Points on a hilly landscape, in no order, each with its height.
A ball rolls from a point to the lowest of its 2 nearest points, and stops where none of them is lower. Distance is the straight distance between rows; heights are no part of it.
Zofi (h 1.09): [ -3   0  -2  -9 -26  -3 -17   5   4  -4  14  26 -16   1  18  35  13   1
  15   5   5  25 -11  -9   4  22  13   3 -17 -13  -4   7  28  23 -25 -46
  14 -55 -23  10 -17 -20]
big (h 3.42): [  2  -4  -4 -24  18  -6  21   2   8  -3   8 -15   0   3  -3 -28   4   5
 -20 -11 -13   9  -8  42  11  24   1   2  15  18   3  13 -24 -31  10  19
 -24  33  -5 -23  15  18]
fuf (h 2.92): [ 12  15   0  -9   1 -23  -8 -11  -9 -15   2  11  15 -31  23   5  19 -10
  11   0 -11   5 -22  -6  -9   4 -13  24 -25  15  -6  -9 -13  22   3  25
 -15  11  32   4  14   4]
sor (h 5.90): [  0  -3  -3  -4 -33   0 -28  -4   9 -12  12  10  -5   3  31  18 -11 -21
  22  22  -1   4  12 -20 -10  21  20  19  -9 -10  15  -3  38  21  -2 -16
  12 -15 -19  -5  -6  -4]
seneg (h 2.04): [  1 -17   7  -3  11  21  25  -2 -20  19 -22 -27   3  17 -13 -33 -48   7
  26 -13 -17   1 -29  17  28  -7  14 -10   8  13 -16  11 -44  -7 -29  14
 -12  25  18  10  26  -1]
zenok (h 4.29): [ -2  30   1  37 -25   4   7  -8 -15  25   4 -13   5  -2  12 -15  17   9
  -4   5  17  16 -12  -4  17  21  -4 -17 -20   6   0 -12  -4  -2  -1  14
  -9  15   5  29  -5   0]
mib (h 5.53): [ -1   4 -11  20  -8  14 -12   2  -5 -12   3 -23 -19  24  -7   8  -5  22
  -4  16  23 -25  59 -10 -30  -2 -21   0  22   4  20  10   7  -9 -13   9
  12 -13  -7 -11   2   9]
Poki (h 3.82): [-11 -14   4 -13  23 -26  16  -5  -6 -14 -12  -9   0 -20 -15 -43  -3  -5
 -26 -13   1  17 -29  24  19  -4  -5   8  -8   7 -15  -2 -33   0  23   5
 -15  11  24  13  16  -6]
Rom (h 5.03): [-24   8  20   2  25  -9  -3 -18 -11  -9 -15 -11   6  14  15 -30  20  -9
 -12  -8  -2   2 -17   3  15   7  12 -17  -3 -12  11  -1   9   3  23   9
 -20  39   2  18 -11  -4]
tured (h 5.38): [  2  20  -2  24 -19   7   1  -2   4  11  22 -24  -4  14 -15   7 -25  30
 -11   7  35  -5  52  -7 -24   9  -3 -10  28  -8  19   1  14 -26  -5  -7
  23 -15 -19   1 -20   8]
mup (h 4.47): [-12  23   4  41 -27   2   2  -4 -10  18  15 -11 -18  14   8  21  30  -8
  11   1  54   6  15 -18  -2  -1 -29  -8 -11   3   0 -17  22  -9  -3  -3
  22 -19 -12  27  -8   9]
Gok (h 3.64): [ 15 -25  25  -7  -9   5  -1   6   4  11 -10  12  15   5  11  14  10  -5
   8   0 -14  22 -32   2  16  15   5  13 -22  10  15 -21 -30  16 -27   1
 -33 -27  18  12  39 -10]
funid (h 3.70): [  3 -24  -3  -1  19 -17  20   9   7  -1 -10  -7  -3 -32 -17 -19  -4  -4
 -18  -1 -10  -1 -11  11   7  -7 -14   1  -8   5 -18 -10 -34  -1   9   0
 -12 -14  24  -6  12  -9]
Kub (h 3.20): [  1 -17 -14 -27 -20  -8 -10   6   6 -30  25  22  10  -7   6  10  -1 -11
  18   6   8  41 -18  16  -3  -6   1  42 -20  13   1   2  -2  13  -9 -10
  10 -29  27  -6  11 -21]
nepeg (h 5.10): [-18  22   9  16  27 -10   0 -17 -29  -3 -27 -18  -6  -2  12 -21   6   1
   5  -7 -10 -15   0 -17  12  -7  -6 -22   1   2  -3   4  -4  20   7  13
 -21  38  24  29  -4   4]
kes (h 3.66): [ -3   9 -23   1 -30   6  -7   3  22  -8  13   0 -11  17   5 -13 -18   2
   0   9  13  11  26  16  -7  11  20  33   9  -5  25   9  27 -25   4   8
  11 -11 -21 -23  -7  16]
Larob (h 1.11): [-10  15   3  11 -34  -3  -7   2   5   5  10  13 -34   7  22  36  18   8
 -19   3  30  13  12 -10  -1  15  -2   4 -14 -20  -3  -1  30   6 -10 -30
  30 -50 -30   8 -20   3]
bugin (h 3.48): [ 12 -19   5  -2  -2  10   3  12   7  15 -19  10   8  -3  -3  12  -2  -5
   1   4 -17   7 -19  -6  13  -3   1   3 -12  10  -8 -11 -16  17 -19  -6
 -11 -27  10   1  24  -8]
rak (h 2.82): [  6  -3  -4 -16  33   3  -4   5 -10 -28  19  -7  -1  19 -14 -11 -10   9
   0  -6   7 -12   8  30 -13 -13  -3  -6  22   9   0   7   0 -30   5   8
   9  15  -4 -23  -8  13]
tasaz (h 5.65): [ -9  -3 -29   5  -5   9 -12   0  -1 -15  -7  -1 -11   5   2  20  -6  12
  -4  19   2 -28  46 -16 -25 -20 -28  20   4  11   4  14  -2  18 -24  24
  17 -20  14 -17   8  12]
rogos (h 3.31): [-11  16 -11  12  18   5 -16  -9   9 -28  16 -13  -8  39 -15 -26   2   3
   4 -12  16  -8  45  21 -23  -9   3   6  40 -24  21  10  28 -30  27 -10
   5  11 -25 -18 -18   8]
Kasiv (h 2.47): [-17 -17 -10   4   9 -12   9 -18   2   1 -34  11  -9 -31 -14 -16 -12 -21
 -13  -2 -14 -14 -11 -14   9 -46 -13  12 -13  -3 -30  -2  -4  28  22  -6
 -12   7   8   4  10  -7]
gif (h 5.02): [-15 -16   1 -11   8   6  19  -2  22  22 -17  -6   1   2  -6 -29  -9   2
 -33  -9 -27   5 -26  30  20  17  20 -23  24 -19   2  13   8 -15  13 -11
 -14  20 -34  -5  -4   3]
vip (h 4.25): [-24 -32  32  -4  26  -3  -2   3   5 -24  -9 -12 -31  35   6   2  14 -10
 -14  -5  -3 -11   3   8 -16 -15   3  -5  21 -11  33 -19  -1  -9   7  -6
 -23  11   6  -5  10   4]
Tig (h 5.29): [-19  18  11  28  14  18   8 -13 -26  12 -15 -26 -14  39 -23  -9   5  23
   6  -3  10 -19   8  -3   1 -10   2 -48  22  -1   4   6   2  -4   3  -1
  -2  23 -12   1  -8   3]
Vuni (h 3.85): [ -1  -9  -8   4  15 -17  10   8   5   2   5 -21  -7 -28 -12 -21  14   5
 -32   1  -7  -7   6  19   3  10 -16 -23   4  -6  -7  -4 -16 -17   5   0
   7  -5  16  -1 -10  -6]
fof (h 3.35): [  0 -19 -19 -25   2   1   1   5   0 -19  13  26  25 -12 -11  -1 -10 -11
  11   4   6  30 -30   7   3 -18   7  27 -14  -2 -24   8  -5  14   5 -12
  20 -18  17  -3  -4 -24]
bam (h 2.58): [ 11  -2   2 -33  29   5   7  11 -16 -20  25 -13  20  21 -16 -15 -28  -2
  34 -19   7 -12   7  16  -7  -6   0  -8  20  24   3  12 -12 -37  -3  16
  13  34   1   2 -11   6]
Pogus (h 0.18): [-13  -4  19  17   5 -12   1   1   1  14   3   4 -27 -13   6  12  31  -5
 -25   1   5 -19  17 -14  -1  -1  -3 -22   1 -23  -3 -11  15   6   2 -33
  19 -14 -21   9 -25  -7]
puli (h 3.19): [ 14 -24  11 -45  37  -6  -9  16  29  -7 -13  17   2   0  -4  27 -26 -18
  31 -15 -34   0 -17   5   4  -6  15  13   1  -2  -2  -3 -15   7 -18 -15
 -42 -49 -12 -21  33   1]
Gaso (h 3.94): [  5 -16   8 -30  16   0  10   1 -14 -22   5   7  17  11 -15 -23 -11  -9
  -1  -7   8  27 -30  22  15 -14   4  10 -11  16  -9  -5 -25 -14   6   8
  -9  11  18  -3  16  -6]
Rusus (h 4.95): [-10   7  11  -6  21  -3   6  -7   9   3  -8   0   5   2   8 -30  25   7
 -35  -3 -18   6 -21  25  12  26  16 -24  15 -31   5   5  11  -5  24 -10
 -11  24 -25   2 -14  -3]
beva (h 4.67): [-12  41 -16  37 -33  -6  10 -22   2  26   8 -10  -7 -17   2   9  23  32
 -38   5  24  -1  12   7  10  22 -23 -16  -6  -8 -10   1  -1 -16   1   8
   7  -4 -13   4 -17  21]
kodit (h 4.38): [ 29  16  -3  -2   4   9  13   7 -10  22 -14  -7  15 -10  -4   7  -9  28
  19   4 -26  -6 -13   0   5  17   3 -17  -2  11 -10   4 -19   9 -26  23
  -2   5  12  -3  13   1]
bope (h 4.78): [ -6  13   6  27 -22  -2   9  -6   9  19   0  -8 -14  -1  10  10  20  21
 -40   7  14  13  -1   8   6  26  -5 -22  -3 -16   7 -17  14 -15  14  -7
  -3  -6 -23   4 -12   9]
nor (h 6.16): [ -5  35  -2  19 -14  18 -22 -18 -29 -15  14   6  19  33  -3  19  11  -5
  41  -2  21   7   1 -26 -23  -9 -18   8  -4  14   8  17  27  25  -3   6
  12  26   2  14  -4  -5]
Sab (h 0.72): [-13   8  18  11  34 -24  -6  -2  -6 -14  25   3 -14 -27  10  -8  32  -6
 -21 -13  12 -20  19  -4 -17  -8 -16 -13  12 -19   0  -7   7   4  18 -24
  15   8   5  15 -34  -9]
Varu (h 2.68): [-21   5   3   4  15 -24  -2 -17  -4 -22  -8  13 -12 -19  17 -13  38 -10
 -30  -5   2   3 -12   9   2  -9 -19  11 -13   0   2  -8   1  11  28   5
 -22  19  12  -4  -3  10]
vov (h 4.12): [ -5  -7  -8  17 -10   4  19  12  -2  17   1   5 -11  -7  -8  14  30   8
 -13   2  28  13  -4   5  12 -14 -19  -4 -17   9 -16 -10  -3  -5 -15  -8
  22 -31  10  12  -6  -3]
vivof (h 2.49): [ -4 -19  -1  -9  23 -10  14 -11  -6  -1 -48  13  -9 -11  -9   1 -19 -13
  -5  -8 -26 -22 -25 -15   3 -40  -3   7   0  -4 -26  -8 -14  26   3   4
 -26   0   9  -3  25   2]
Pib (h 6.00): [-10  14   1  10 -17   1 -28  -9  -8 -13   7   9 -18  13  19  16   5 -15
   8   9  16 -14  29 -32 -17  -4  -1  16   0  -7  10   2  43  21   4 -15
  16  -8 -18  -7 -11   4]
Pav (h 6.09): [ -2  25  -6  17  -6   5 -17 -13 -20  -5   7  11   6   2   3  22  16  -7
  18   4  16 -15  13 -28 -12 -15 -22  10  -4   7   4  13  32  19  -2  -2
  18   7  -2   4 -11   3]
zuf (h 4.28): [  4  12 -16   9 -21  17   9   8 -10   7   8   8   2  13  -3  24   8  28
  -5   6  20  18  -5  -1  -5   5 -10  -7  -6   7  -1   2  15  -1 -20  -3
  28 -26  -2   0  -7  -3]
Domu (h 2.79): [ -6  20   3  -3   9 -23 -21 -14 -11 -31   9   3   5 -21  24  -3  26 -12
 -10   5   6   2  -6   4  -5   7 -15  24 -17  11   6  -9  -2   6  23  23
 -28  25  20   0   7  11]
Kur (h 4.19): [ 17 -32 -15 -35  -4   3   5  13  13 -24   7  -1   2   3  -4   7 -37 -10
  28  -9  -6   6  11  10 -12 -15  -1  37   3  34  12  -1 -20 -16 -13  19
   0   3  19 -18  35  10]
tasar (h 1.84): [ -8 -10  12   2  19   3  25 -11 -15  17 -51 -23 -10   2   0 -29 -29   8
   8  -9 -30 -12 -20   6  23   1   9 -13   2   6 -11  10 -45  16 -24  16
 -28  18  30  10  40   0]
kovol (h 3.88): [ -1 -19 -12  12 -22  17  17   1  18  18 -12 -31 -12  22 -14 -17 -15   8
   5   2  -5  -4  25  14   4  12   0  -5  16  23  22  -3 -18 -29  -4  22
 -25  21  -5 -12  25  13]
Ledo (h 2.52): [-12 -11  13 -17  15 -22 -12  -7  -3 -21  -7  24  -6 -17  17   2  25 -23
 -22   1 -12   4 -23   4   5 -10  12  10 -14 -12  -5 -17   2  17  25 -22
 -23   3   0  -2  -4  -7]
napo (h 3.87): [ 16  -2 -11  -9 -37   6   1  12  19   8  20   6  12   7   6   5 -11   6
  -4  10  13  37  -1  23   7  33  22  19  -3   2  14  -2  14 -22  -3  -3
   8 -21 -13  -8   0  -1]
lenu (h 5.40): [ 15  -3 -25   3 -45  16  -5  -1  31  22  -3   4   4  -8  -4   9 -36  18
 -12  11 -19   0  18  -3   9  13  16   5  -3 -11  -4  12  19  -5  -6   1
  15   0 -22 -16   1  12]
Muzi (h 2.50): [ 10   0 -33  27 -55  29 -19   0  20   8   2  14  12  -8  -2   7 -17  -4
  15  16  -8  20   5 -16  -5 -11  -8  24  -7   6   5  14  18  25 -22  14
  22  12  -5  -5   9  -6]
rul (h 1.77): [  5  15  11   6  19  -7   4   9 -12  17 -10  11  13 -22  -6  17   7 -16
  28  -7 -11 -16 -27 -38   4 -23   0 -11 -18 -12 -27   5   8  30   3 -10
  21 -14  10  29 -29 -22]
sigi (h 3.72): [  3   2 -25   6 -14  13  15  -1  16   3  -7 -15 -18  17 -13  -7  -8  30
 -18  12   5  -6  23  32   0  11  -8   0  19  13   8   9 -14 -28  -9  20
  -5  -7  -9 -39  16  25]
Lokug (h 4.79): [ 20  -2 -18 -16   1 -10  -2  21  23  15  15  -2  23 -40  -7  -6 -16  -6
   2   4 -23 -10   1  10   2  15   5   9   3 -10 -13  12  -8 -16   5   0
  13 -25   7 -20 -16  -7]
bak (h 2.11): [  9  -8  -7  15  -5   5   7  12   0  24 -19   8   0 -21  -8  23   5 -20
  28   5 -16  -2 -10 -41  -1 -28 -11   1 -24   2 -23   3 -10  33 -22   6
  13 -15  16  26  -1 -17]
dak (h 5.12): [  4  -8 -10  -6  -6   3  12  -7  17  19 -21   7   7 -13 -14 -23  -8  12
 -34   2 -34   0 -18  20  29  16  10  -6   2  -4 -16  12  -1   0  10  -8
 -12   8 -22 -21  12   9]
pake (h 4.01): [  3 -15  10  -4  -6  22  15  10   4   7 -17 -14 -10  51  -3   6  -2   8
   3  -8   2   1   0  18   4   5  18  -7  15  11  30 -11  -6 -27 -12  13
 -20   2  -6 -22  28  15]
fas (h 3.97): [-13   3  -9  18  12  -6  13   6  -5   3  13 -15  -9 -15  -5 -11  30  15
 -26  -1  28  -5  16  15   2  -9 -31 -13  -3   9  -6 -10 -19 -21  -3   7
  11 -11  19   9 -11   2]
zavu (h 5.78): [ 10  -8  -5   5 -30  -6 -18  12  12   6  19  -8   0 -17  21  29  -8 -13
   9  23   2  -1  24 -28 -18  25  -8  19 -13  -6   7  -6  10  15 -22   2
  20 -35   3  -2   4  -9]
mogik (h 5.15): [ -7  26   6  15  19   9  -8 -17 -31  -3 -16 -22   1  22   0 -20 -10   8
  34  -5  -3 -10   3 -12  13  -5   7 -17   7  15   6  12 -11   9  -2  21
 -21  49  21  25   1   4]
Lel (h 4.87): [ -7  27  11  19   6  -3  10  -7   0   7   5 -12  -4   7   6 -17  27  22
 -33  -3   7  10   0  21  -3  29   2 -29  11 -12   9  -3   7 -14  19  -3
  -6  20 -21  -3 -18   5]
nizo (h 1.52): [ -1   1   2  -2 -18 -16 -13  13  10   3  23  13  -7 -29  20  34  24 -25
  15  10  -2   8 -11 -18   2  16   4   3 -28 -14 -16  -5  10  26 -10 -33
  10 -50  -7  15 -20 -19]
kala (h 1.08): [ -2  21  14  -6  38 -29  -1   2 -19 -14   8   4   7 -29   8  -3  21  -5
  -4 -13   8 -14  -8 -14  -5 -14  -7 -10  -7  -9 -12  -4  -1   8  15   0
  11   7  22  25 -22  -8]
gur (h 2.25): [ -1 -13 -24   8 -24  21  -9  -7   8   4  -4  16  13 -16  -5 -11 -21 -16
   7  15 -10   4   0 -11   9 -24   3  20 -10   9  -4   2  10  18   5   4
   6  18   4  -8   5  -6]
maz (h 3.17): [-18 -17  10  -7  27   3  -4   0  15 -21  18 -10 -22  41 -10 -28  -2  -7
  -8 -18  11  -1  23  27 -20  -7  10  -5  40 -24  23  -1  15 -29  23 -15
   9  22 -21 -12 -19  -3]
Guz (h 3.22): [  9 -12  -6 -13   7   3  -6   7  10 -11 -16  15  -9   1   3  13  -1   8
 -16   8 -16  -1  -6   9   6  -3   7  10   2   0  -4   1   6   8  -9  -9
  -4 -23  -8 -27  11   5]
leme (h 5.63): [ 13  17  19   3   0   5  -5   0 -18   5  18  -3  27  12 -10  -5  -7   8
  11  -1  19  -6  10 -14  -6  14   8 -21  11   1   9  -2  19  -7   4 -10
  19  15  -8   8 -22  -6]
zumav (h 4.55): [-16  37 -33  40 -28  14   3 -21  -3  17  14 -12  12  -3 -15  -7   2  26
 -11   7  38  14  17  12   5   4 -14 -10   8  -5  -2   5   5 -25  15  10
  11   0 -14   8 -31  13]
Bobi (h 1.85): [ -2   2   8   6 -23  -7 -16   2   0   8  33  12  15 -19  22  19  11 -28
  27   5  10  12 -18 -26  -6  17   7  -5 -23 -12 -10  -9  14  20  -3 -23
  27 -13  -3  28 -23 -28]
Fov (h 5.54): [ 17   1 -26   2 -49   1  -9   0  35  31  -5  -5  -5 -26  -2  17 -20  18
 -35  21 -19  -3  30 -16   4  23   4  13 -20 -20  -9  12   1   1 -15  11
  15 -31 -15 -14  10   6]
Pim (h 2.10): [-11   2  18   7 -12   0 -12  -3 -11   3   6  15   3  -5  28  11  19 -31
  21   4  14   8 -21 -26   6  -6   7  -2 -21  -5  -1 -16  22  21   6 -15
   9   4  -2  26 -13 -13]
kipup (h 3.02): [  3 -26  18 -31  45  -3  -2  10   2 -25  14   4 -12  27   2  -5 -10  -7
  -7 -24  -6  -2  -5  31  -8  -7  20  -3  25 -11   7   1  -1 -27   5 -14
  -6  15 -15 -18  -6   1]
migab (h 4.08): [ 16 -23   2 -42  -4  14  -1   5  -4 -21  10  10  13  25 -10   7 -24 -10
  31 -12   2  28 -23  19  -5 -19   2  30  -3  32  11  -4 -23 -18  -9  19
   0  14  19  -6  31   4]
galam (h 2.27): [ 14 -19  -2 -14  13  21  19  13 -14  11   2 -20  10  21 -19 -14 -39  10
  34  -5  -7   1 -14  13  10  -7   8 -19  15  20  -5   2 -22 -27 -23  17
   5  19   9  -1   6   3]
Dos (h 5.00): [ 20  -2  10 -18  26 -15   3  20  11   2  27  -8  12 -24  -9  -5 -16  -1
  -5  -7 -16 -26  21   4 -16  17   3 -16  23 -15  -2   5   1 -22   6  -7
  20  -4   0 -10 -23  -7]
Defek (h 2.33): [-19 -15  24   8   5 -18   0  -4  -2   7 -16  14 -11 -21  26   9  26 -32
  -7  -1  -4  -4 -21 -23  20 -18   6  -1 -21 -10  -5 -20   6  22  14 -20
 -15  -4  -2  23  -6  -5]
kota (h 5.39): [ -6  42  26  33  12  15   2 -28 -14   0   5 -15  -3  31 -26 -17   4  21
  -1  -5  17 -17  28 -16 -21   7  -3 -37  41  -5  14  15  11  -5  18 -19
  -4  28 -26  -1  -8   9]
Nep (h 4.60): [ 29  23 -13   2  -7  -2   1  14   6  26  11 -12  30 -42  -7  -2  -9   8
   6   9 -17  -7  -7   1  -2  22   0  -3  -4   0 -12  10 -14  -5 -15  22
  12  -7  13  -5 -12  -5]
guv (h 4.18): [  7  24   1  20 -30   7 -11   1  -8   8  27  -1  24  -5  16   0  14  -4
   8   7  16  29 -16   0   0  27   2  -2 -19   9   1 -15   6  -4  -1  13
   6   8   3  19  -3  -5]
Ler (h 3.73): [ 17 -16  33 -32   4  -4 -15  10  -3  -7  14   6  12  22  12  21 -17 -17
  35  -9 -18   0  -6  -7  -2  10  25   6   0  12  26  -5   8  -3 -10  -6
  -8  11  -1   2   6  -3]
pakof (h 5.22): [-10  16  -2   7  13  20   0  -7 -24  -1 -12 -15   5  35 -13 -14  -1  12
  16  -2   2  -7 -10   9   5  -8  12 -24  12   7   8   4   1  -8   4  15
  -9  29  -3  -5  -3   5]
ner (h 5.83): [ 23   4  15  -9  -8  -5 -10  17   0   6  26  -1  15   0   2  26 -10   8
  17   7   0   0  16 -19 -17  28  11  -4   5  -3   8   6  20   5 -14 -17
  25 -24  -3  -2 -15 -12]
Vares (h 5.18): [ 16   0  12  -1  14  -3   4  18   5   5  22 -19  -8   1 -13   3 -15  24
 -15   0  -1 -25  43  -1 -20  18   0 -21  32 -10   8  12   4 -17 -13  -6
  22  -9 -12 -13 -11   7]
tob (h 5.26): [ 13   3 -34   0 -37  20   7  -9  16  20 -20  16   3  -3 -19   0 -28  25
 -28  11 -21   1   2   8  25   2  -1  12  -6  -2 -22  23   3   6   1  -4
   7   1 -24 -30  19  14]
Tafu (h 3.18): [ -4 -23   5 -44  26 -17   2   3  10 -26   9   1  -2   0   8 -12 -20 -22
   4 -21 -11   0  -4  19  -5  -7  12  21   9  11   9   0  -8 -28  19  11
 -20  28   6 -11   6  15]
Bolad (h 1.42): [  4  21   7 -10  37 -22   0   1 -13  -6   1  18  16 -27  -8   3   3 -14
  15 -10  -3 -32 -14 -27 -15 -21   1  -5   0 -18 -24   9  11  20  22  -9
  19  -3  13  17 -35 -16]
mani (h 3.46): [ 26 -19   6 -45  23  -6  -2  27  19   5  -2  10  11  -4   2  20 -32 -26
  38 -20 -34  -6 -14  -4   4   3  24  13   0  10   2   2 -10  -8 -15  -3
 -20  -9  -4 -11  15  -1]
rut (h 3.47): [  2   7  -8  -3   1   9 -12   2   4 -24  -3   6 -19  20  10   5  -2  10
  -8  10  -2  -9  19   8  -8   0   9  20   4   0  21   6  23   0  -1   6
   5  -8 -11 -34   4  17]
geka (h 3.56): [ -2  21 -22   6  -7   2  14  -5  10   0  12 -15  -1  10  -8 -27   4  27
 -22  -3   5  10  12  47   0  24   7   2  26   5   9  16  -6 -40  16  20
  -9  16 -18 -29   1  22]
figak (h 2.03): [-11 -23  -2  16  -5   8  21 -16  -5  20 -48  -7 -19   0 -10 -24 -15  11
  -5   4 -14 -22  -1  -2  16 -13 -13  -3  -5  18 -11   0 -46  33 -10  20
 -30  18  21  13  42  -4]
Menun (h 3.05): [ 14   2   1 -36  -7 -26 -12   0   3 -25  13  26  22 -30  11  14  10 -14
  19   0  -8  31 -30   5  -6   5   0  43 -24   8  -9  -4 -17  21  10   5
 -15 -12  29  -3  16  -8]
nen (h 4.20): [ 26  25   6  -6  11   8   3  10 -21  14  -3   0  32  -1  -7   1 -16  11
  34  -4 -19   6 -30  -9   7   9  16 -20  -4   1 -12  14  -6  17 -21  14
  14  14  15  16  -2 -10]
Nosot (h 2.70): [  3  -3  18 -37  31 -33 -17   3   0 -36  -4  35   0 -16  17  27  16 -11
   6  -9 -13   2 -28  -5  -8  -7  19  10  -3 -15 -11  -7  -5  23  19 -18
 -29 -17   6  -3  -5  -5]
lis (h 5.67): [  8 -11 -12   7 -27   1  -3  12  20  20  -2  -3  -1 -20   2  23   7  -3
 -12  21  -9  -9  27 -21  -9   6 -14   6 -19  -4 -10  -4 -10  10 -18  10
   9 -28   6  -6  10  -2]
Gid (h 4.15): [-18 -47  16  -3   5  12  12   6   8   5 -25 -16 -15  26 -10 -13  -7  -8
 -15  -2  -6  -3  -6  14   8 -10  -1  -5  16   0  26 -12  -9 -19  -2  -3
 -26   2   2 -12  24  -1]
Sus (h 0.68): [ -4  14  16  18 -10  -8   2   1   4  17   6  12 -40   4   8  28  29  13
 -32  -6  26  -7  25 -12  -4  -5 -13 -14   3 -28  -9  -2  24  -3  -3 -34
  35 -29 -33   8 -24   8]
Finur (h 3.95): [ 12  -4  25 -30  13   5 -11   9 -17  -6   5  15  34  13   5  11 -10  -6
  33  -8  -7  13 -34 -10   3   2  23  -1  -7   0   3   1   9   4  -8  -6
   6  11   1  12  -7 -18]
Falot (h 4.44): [-16  28 -28  20 -19  17   6  -6  -6   2  11   3   5  20 -18  -2   8  21
 -14   0  43  17   3  19  -3 -13  -4  -6   4  -6  -6   0  14 -20  10  -4
  35 -11  -9  -7 -28   4]
kelil (h 5.50): [  1  37  19  13  14  12   5 -15 -22   1  14  -4  24  22 -20 -28  -2  17
   9  -9  33  -3  14 -11  -5  12   1 -31  24  -6   2  15  12 -16  20 -11
  14  27 -18  16 -27  -8]
motu (h 2.00): [-10  -6 -26  36 -14  18 -23 -16  -8  -3 -13  -1   7 -20   1 -13 -12 -20
  21  13   0  -3   9 -30   4 -35 -21  13 -14   7   0  -1   3  22   4  11
 -11  31  12  26   0  -1]
fik (h 2.90): [  6 -13  16 -37  35 -21 -13   8  12 -25 -15  24  -5 -13   8  24   9  -3
   2 -11 -24   2 -22  12  -1  -3  11  11  -7  -5  -6 -12 -17  12  -1 -14
 -44 -37   4  -9  23   4]
leb (h 4.04): [ 13   0   6  -5 -27  11  -5  10  -1   9  11   6  19  11  14   6   7   3
   5   6   4  33 -26  11   7  24  21   3 -12   8  10 -13   8  -2  -7  -2
 -10  -3  -4  -4   8  -3]
meda (h 2.21): [-17 -37  -1  11   5   2  22  -3   2   8 -35 -13 -17  -5  -7  -6  -5  -4
 -15  10 -11 -27  20 -19  -3 -20 -19  -8   0   4 -11 -15 -28  14  -5  16
 -22   4  17  13  26  -6]
des (h 3.30): [  0 -25  -8 -31  18 -23  11   3  24 -17   4  -6 -11 -23   0 -26  -8 -13
 -17 -14 -23  -4  10  29   3   6  -4  22  14  16   9  11 -11 -21  16   7
 -15  24   1 -28  16  16]
sibo (h 4.36): [-13   9  -3  47 -33  16  11  -7  -8  25  -9 -13 -16  13  10   1  31   1
   1  10  33   4   6 -14  13  -2 -24 -14 -21  17  -4 -17 -10   1 -13  16
  -5  -3   5  30  10   6]
moli (h 2.23): [-20   2 -24   7   7  -8 -13 -19  -7 -15 -15  19  12 -37   2 -10  -3 -23
  11   2   0 -15   1 -23  -2 -44 -12  21 -13  -1 -18   3  17  22  25   3
   0  18  14  15 -17  -2]
puno (h 2.37): [ -3 -29 -11   8  -7   2  16   1   0  18 -40  16  -8 -10  -9  19  10 -16
   2  11  -6 -22  12 -35  -5 -38 -18   7 -22   9 -22  -9 -31  26 -13  16
  -4 -20  15  25  23  -8]
Lib (h 4.35): [ -4 -11  31   8  17   0  -8   5  -3 -15   1  -2 -31  40   8  13  15   1
 -14  -2   7 -14  20  -9 -20  -3   7 -12  17 -12  31 -14  13   0   0 -19
  -4 -11  -9 -12   2  -2]

Two balls start at each pair of points below. Name the first point that both come to, or write -.
ner, zavu => Rusus
pake, gif => -
zenok, zumav => -

Call two points neighbours if one is among the 2 nearest of the other. Go from one point of each pair to the other, from neighbour to neighbour, staying as low as possible. Name the highest point that can't be avoided.
motu, Zofi => vivof
Zofi, funid => Kur
funid, Guz => Lib
Zofi, Pogus => Larob
Pogus, tasar => puno

For each start below, name the point where the ball stops.
nor => funid
Gid => tasar
sibo => Guz
Rom => funid
maz => tasar
dak => funid
rogos => tasar
